Points, in no order, along strands that fork and pass close to each other.
In the rows, 128 means zero.
Two points are linked if the straight distance between their rows is under 132.
Q_53: [ 92 148 145 133  63 147  70 104 122 198 148 148 177  90 118 149 126 118
 109 202 104 131 128 127 161]
Q_67: [116 125 129 109 109 166  95 126 160 186 143 150 161  91  95  85 132 129
  98 162 112 138 112 121 178]
Q_643: [146 102 134 150  85  84  97 132 123  99 133 136 151 118 118 136 138 169
 122 143 118 126 146 115 158]
Q_596: [172  78 126  94 148 124 128 102 138 105 126 153 113 119 189  61 154  93
 180 120 114 158 152 131 115]
Q_395: [ 89 132 140 155 120  90 126 125 170 164 165 112 149 110  91 132 130 196
 102 206 127 164 177 126 110]
Q_167: [104 123 145  83 131 168 105 114 190 131 122 127 180 106 124  38 150 103
  93 151 133 152 141  98 172]
Q_788: [165  90 144  96 215 151 168  80 147  74 119 139 108 165 104  78 164 128
 182 171 141 154 161 120 108]
Q_609: [159 175 120 113  99 134 125 125 123 109  74 137 106 122 134 211 134 140
 109  88 132 139 148 156  94]
Q_884: [115 178 129 135  96 132 136 124 123 163 132 114 142 140 142 152  86 125
 110 107 124 101 114 148 122]
Q_932: [110 119 159 160 164 198 175 145  61 112 138  57  89 143 145 196  92 148
 107  98 139 106  97 143 112]
Q_406: [140  83 176 144 203 110 115 193 152 124 163 136  36 119 100 105 129 126
 116 135 116 179 129 132 126]
Q_318: [176  76  96  91 158 162 142  88 103 117 126 170 108  91 152  63 111  89
 177 106  91 154 129 122 108]
Q_806: [149  83 101 175 164 117 170 141  84  94 119  98  78 110 144 149 149 120
 169  72 110 100 110 147 131]
Q_832: [100 173  98 135 111  91 116 141 156 127 134 146 132 133 142 162 176  95
 110 143 143 120 137  73 138]
Q_731: [168  73 177  86 157 105  93 125 137  97 139 136 145 106 104  93 129 147
 119 127 144 177 136 150 122]
Q_215: [111 112 140 167 139  81 116 163 138 189 150 110 160  80  81 114 128 138
  79 135 122 143 132 163 145]
Q_35: [167 169 128 125 154  99 139 101 101 130 132 110 158 170 159 140  72 121
 166 155 123 104 166 115  89]
Q_948: [102 188 131 112  47 108 107  77 131  91  98 152 166 154 130 184 132 135
 121 140 160 128 182 119 102]
Q_757: [ 59 113 137 170 134 141 147 184  95 144 135  80  91 103 163 185 176 127
  86  83 158 126  77 169 142]
Q_834: [120 148 102 124  94 128 153 135  97 156 139 146 130 145 170 105  83 112
 156  82 111 108 112 117 104]
Q_712: [120  93 138 120 146 174 109 153 167 152 156 104 113  84  70  87 149 136
  87 178 103 163  76 127 173]
Q_699: [124  90 110 141 140 122 123 158 146 113 146 122 155 135 150  57 113 101
 130 129 101 110 138  61 177]
Q_169: [144 153  74  93 117 127 124  75  81 110  99 166 152 117 177 150 125  71
 179 106 106 128 130 144  91]
Q_825: [127 129 140 125 153 108 143 140 121  96 162  56  89 121  89 177  90 150
 118 125 143 126  78 143  98]
Q_134: [166 121  95  99 172 180 149  99  87 135 126 186  85 104 121 130  94 110
 182  87  89 141 113 126  94]
Q_205: [164 129 125 121 132 162 136 118  91 116 126 135  91 117 114 157  80 161
 164  88  99 122 101 161 109]
Q_28: [ 97 187 106 143  69  97 106  97 137  91 112 140 144 144 137 182 155  92
 124 148 148  96 171  68 138]
Q_770: [117 116 144 180  79  99 121 146 125 159 152 113 140  88  98 148 107 193
  96 152 109 130 148 147 145]
Q_947: [131 154 114 167 111  86 170 139 139  94 108  75 118 142 163 188 108 126
  94  97 128 108 180 116  88]
Q_819: [130  79 172  83 139 122 115  80 151 103 108 161 189 145 140  70 144 147
 143 127 155 155 161 153 124]
Q_446: [103 122 171 104 111 107 101  68 143 126 113 165 205 165 139 108 125 154
 155 163 166 121 183 144 116]
Q_701: [112  97 173  90 114 122 112 136 170 154 140 159 146 135 114  83 160 168
  92 194 161 196 144 106 122]
Q_895: [ 59 149 145 195 114 164 140 141 109 167 108 108 140 116 189 192 114 106
  79  95 132  76 177 112 149]
Q_364: [ 62 144 142 206 134 137 158 171  90 158 133  84 145 140 178 178 150 125
  72 106 153 102 140 136 152]
Q_995: [143 129 155 136 139 145 149 146  75 118 136  65  80 142 129 176  72 134
 130 101 134 120  61 172  95]
Q_63: [167 156 106  95 155 124 156  62 123 113  98 151 129 150 120 146 138 146
 186 124 143 141 163 166  67]
Q_57: [186 142 145 139 176 123 130 132 108 140 128 108 138 170 103 111  92 138
 144 156 117 102 126 133 137]
Q_935: [105 134 127 125  75  68 124 160 152 141 162  76 120 129  98 116 155 121
  95 164 145 152  78 172 126]
Q_733: [ 81 148 134 146  66 147 157 144  79 116 110 102 148 144 155 206 101 102
  37  70 159 117 132 108 101]
Q_90: [104 151  87 164 162 143 190 160 128 115 139  81 100 161 148 146 136 123
 135 118 115  88  98  90 130]
Q_730: [148 126  95  81 136 139 151 110 169 131 115 137 144 140  87  34 125 134
 147  98 137 134 136 140 127]
Q_394: [174 125 158 131 176 127 108 150 146 120 133 100 139 168  93  88 137 142
 116 205 123 131 116 115 170]
Q_837: [158 102  83 145 120 132 166 126  75 148 110 138 128 140 152  62 102 107
 168  75 104  99 112 150 134]
Q_773: [126 157 123  81  91 143  77 136 115 161 116 197 160 143 138 113  95 104
 125 140 128 139 111  99 129]
Q_836: [145 139 137  65 126 181  86 105 127 149 127 181 162 153 135  82  71 130
 159 140 113 146 117 132 112]
Q_977: [149 123 106 182 138 142 153 126  90 109  96 125 115 109 175 188 140 125
 152  85 101  81 152 123 143]
Q_81: [148  82 104 146 180 154 179 142  57 134 141 121 128 140 139  84  92 104
 156 101 112 103  92  94 133]
Q_830: [114 138  87  85  88 129 117  93 155 122 122 163 176 118  83  84 126 135
 134  91 142 126 126 131 137]
Q_555: [127 116 156 179 161 129 144 196 133 151 151 108  52 139 107 129 123 163
 111 140 118 135 100 141 136]
Q_912: [174 179 101 107 136 115 146 122 115 135  82 164 109 136 123 161 131 143
 149  90 139 140 161 144  73]
Q_337: [166  92 100 123 121  81 124 136 111  73 119 108 146 129 104 106 152 118
 135 103 127 116 104 124 157]
Q_638: [ 98 150 125 160  76 110 166 161 131 125 109  95 117 118 138 201 118 141
  44  79 147 126 155 119  98]
Q_517: [148 153  90 132 116 116 150  79 117 105 107 117 127 116 184 167 143  92
 171 105 105  94 157 143 112]
Q_119: [104 114 151 197 181 140 137 187 125 160 164  91 112 133 136 131 134 138
 104 159 103 104  91 137 178]
Q_120: [105  99 133 127 101 123 116 156 109 123 155 112 112  90 138 162 151 115
 105 100 128 122  45 150 153]
Q_742: [ 89 174 124 147  59 101  86 140  74 144 101 192 152 132 154 163  88  82
 113  91 145 117 159  87 114]
Q_433: [ 92 160 121 115  83 134  54 124 105 162 106 211 164  99 144 160 103  97
 121 114 125 124 146 100 130]
Q_528: [132 142 132  75  83 138  98 140 155 154 116 200 127 151 134  95 153 152
 122 154 151 165 131  90 124]
Q_191: [ 86 169 139 174  29 120 111 118  84 115 116 139 147 135 164 196 110  72
  72  97 146 115 133 109 136]
Q_444: [171  98 120 103 160 157 151 129 155 118 109 120  72 132  85  32 128 117
 163 104 118 147 115 155 141]
Q_473: [ 89 129  87 120 102 113 129  97 188 108 131 150 172 121  87  93 152 159
 141 131 141 111 168  94 155]
Q_136: [178  88 121 142 164  93 118 141 101  86 106  94  95 120 100 144 154 114
 159 102 132 118  94 164 146]
Q_483: [160  72 172 108 172 124 105 157 143 121 162 143 115  99 127  85 107 128
 121 120 114 167 134 105 135]
Q_209: [ 93 144 104 119  94 110 144 156 189 137 163 106  93 125 100 116 165 151
 107 153 130 143  79 136 123]
Q_533: [ 83  89 116 186 139 110 125 185 128 121 164 112 137 119 140 116 146 128
  95 128 105 112 109  91 181]
Q_133: [162 125 114 110 133 120 135 117 150 116 133 142  97 139 175 113 165 113
 182 132 112 122 130 132 125]
Q_545: [123 148 131  89  91 158 122 127 168 133 150 129  76 120 113 150 156 165
 133 155 131 147  72 150 122]
Q_919: [104 104 160 112 110 115 127 108 165 164 148 130 176 118  73  92 135 198
 102 193 150 174 154 142 114]
Q_421: [ 69 147 158 114  77 101  92  63 138 109 130 154 189 137 134 163 127 154
 140 175 168 122 183 119 106]
Q_328: [161 116 101  73 185 126 162  63 123  87 124 137 123 131  97 107 147 122
 186 132 144 147 131 141  75]
Q_91: [120 134 136 185 130 187 145 121  92 124  87 109 130 113 177 219 110 131
 104  83 110  79 170 127 140]
Q_893: [181 110 165  92 199 144 128 110 147  82 122 126 135 175 105  95 156 138
 150 197 146 148 132  97 135]
Q_348: [125 114 149 106 123 133  82 126 148 135 111 145 190 126 142  41 111  84
 116 150 128 123 172  63 172]
Q_914: [102 129 103 138 181 163 173 143  92 147 159 100 129 129 124 138 103 121
 133  97 127  87  75  96 127]
Q_794: [148 158 158 147 176 161 141 172 109 184 112 118  62 142  77 153 130 144
 110 142 138 124  80 151 135]
Q_524: [134 154 151 123 131  82 116 103 140 148 136 133 165 151 173 119  95 131
 163 143 137 114 194 139 100]
Q_870: [104 183 146 140  65 124  99 105 131 175 141 124 162 119 139 165 121 113
  98 158 124 118 127 160 139]
Q_304: [139 136  95 153 192  90 150 159 156  88 150  99 114 174 139 117 150 113
 144 172 111 114 124  83 126]
Q_790: [141 100 135  91 115 150 105 152 143 138 132 120  63 113 100 112 150 119
 138 113 139 144  35 171 139]
Q_11: [147 108 137 118 153 132 117 140 183 116 122 101  56 137  69  80 166 138
 148 151 143 150  92 183 148]
Q_38: [156 138 103  91 154 130  88  74 111 137  92 177 182 128 168 115 129  69
 181 127 115 119 160 144 119]
Q_47: [142 145 138 127 131 130 133 140 151 104 108 113  51  87 131 218 163 136
 116 102 134 146 116 153  96]
Q_495: [109 107  95 156 147 125 132 137 208  98 147 131 112 114  85  87 163 181
 136 142 104 132 151 122 159]

A fork is a point with three links, a tip a point with one. Leave the first point through the second and follow the links. Name the first fork or tip that comes.
Q_609; Q_912 -> Q_446
Q_304; Q_90 -> Q_67
Q_67; Q_53 -> Q_304
Q_35; Q_57 -> Q_47

Follow the links from the first point to the second, and from the first to the third. Name the last point that the two ways share.
Q_995; Q_337; Q_444 -> Q_977
Q_832; Q_794; Q_912 -> Q_446
Q_825; Q_895; Q_773 -> Q_977
Q_948; Q_788; Q_837 -> Q_446
Q_932; Q_830; Q_209 -> Q_790
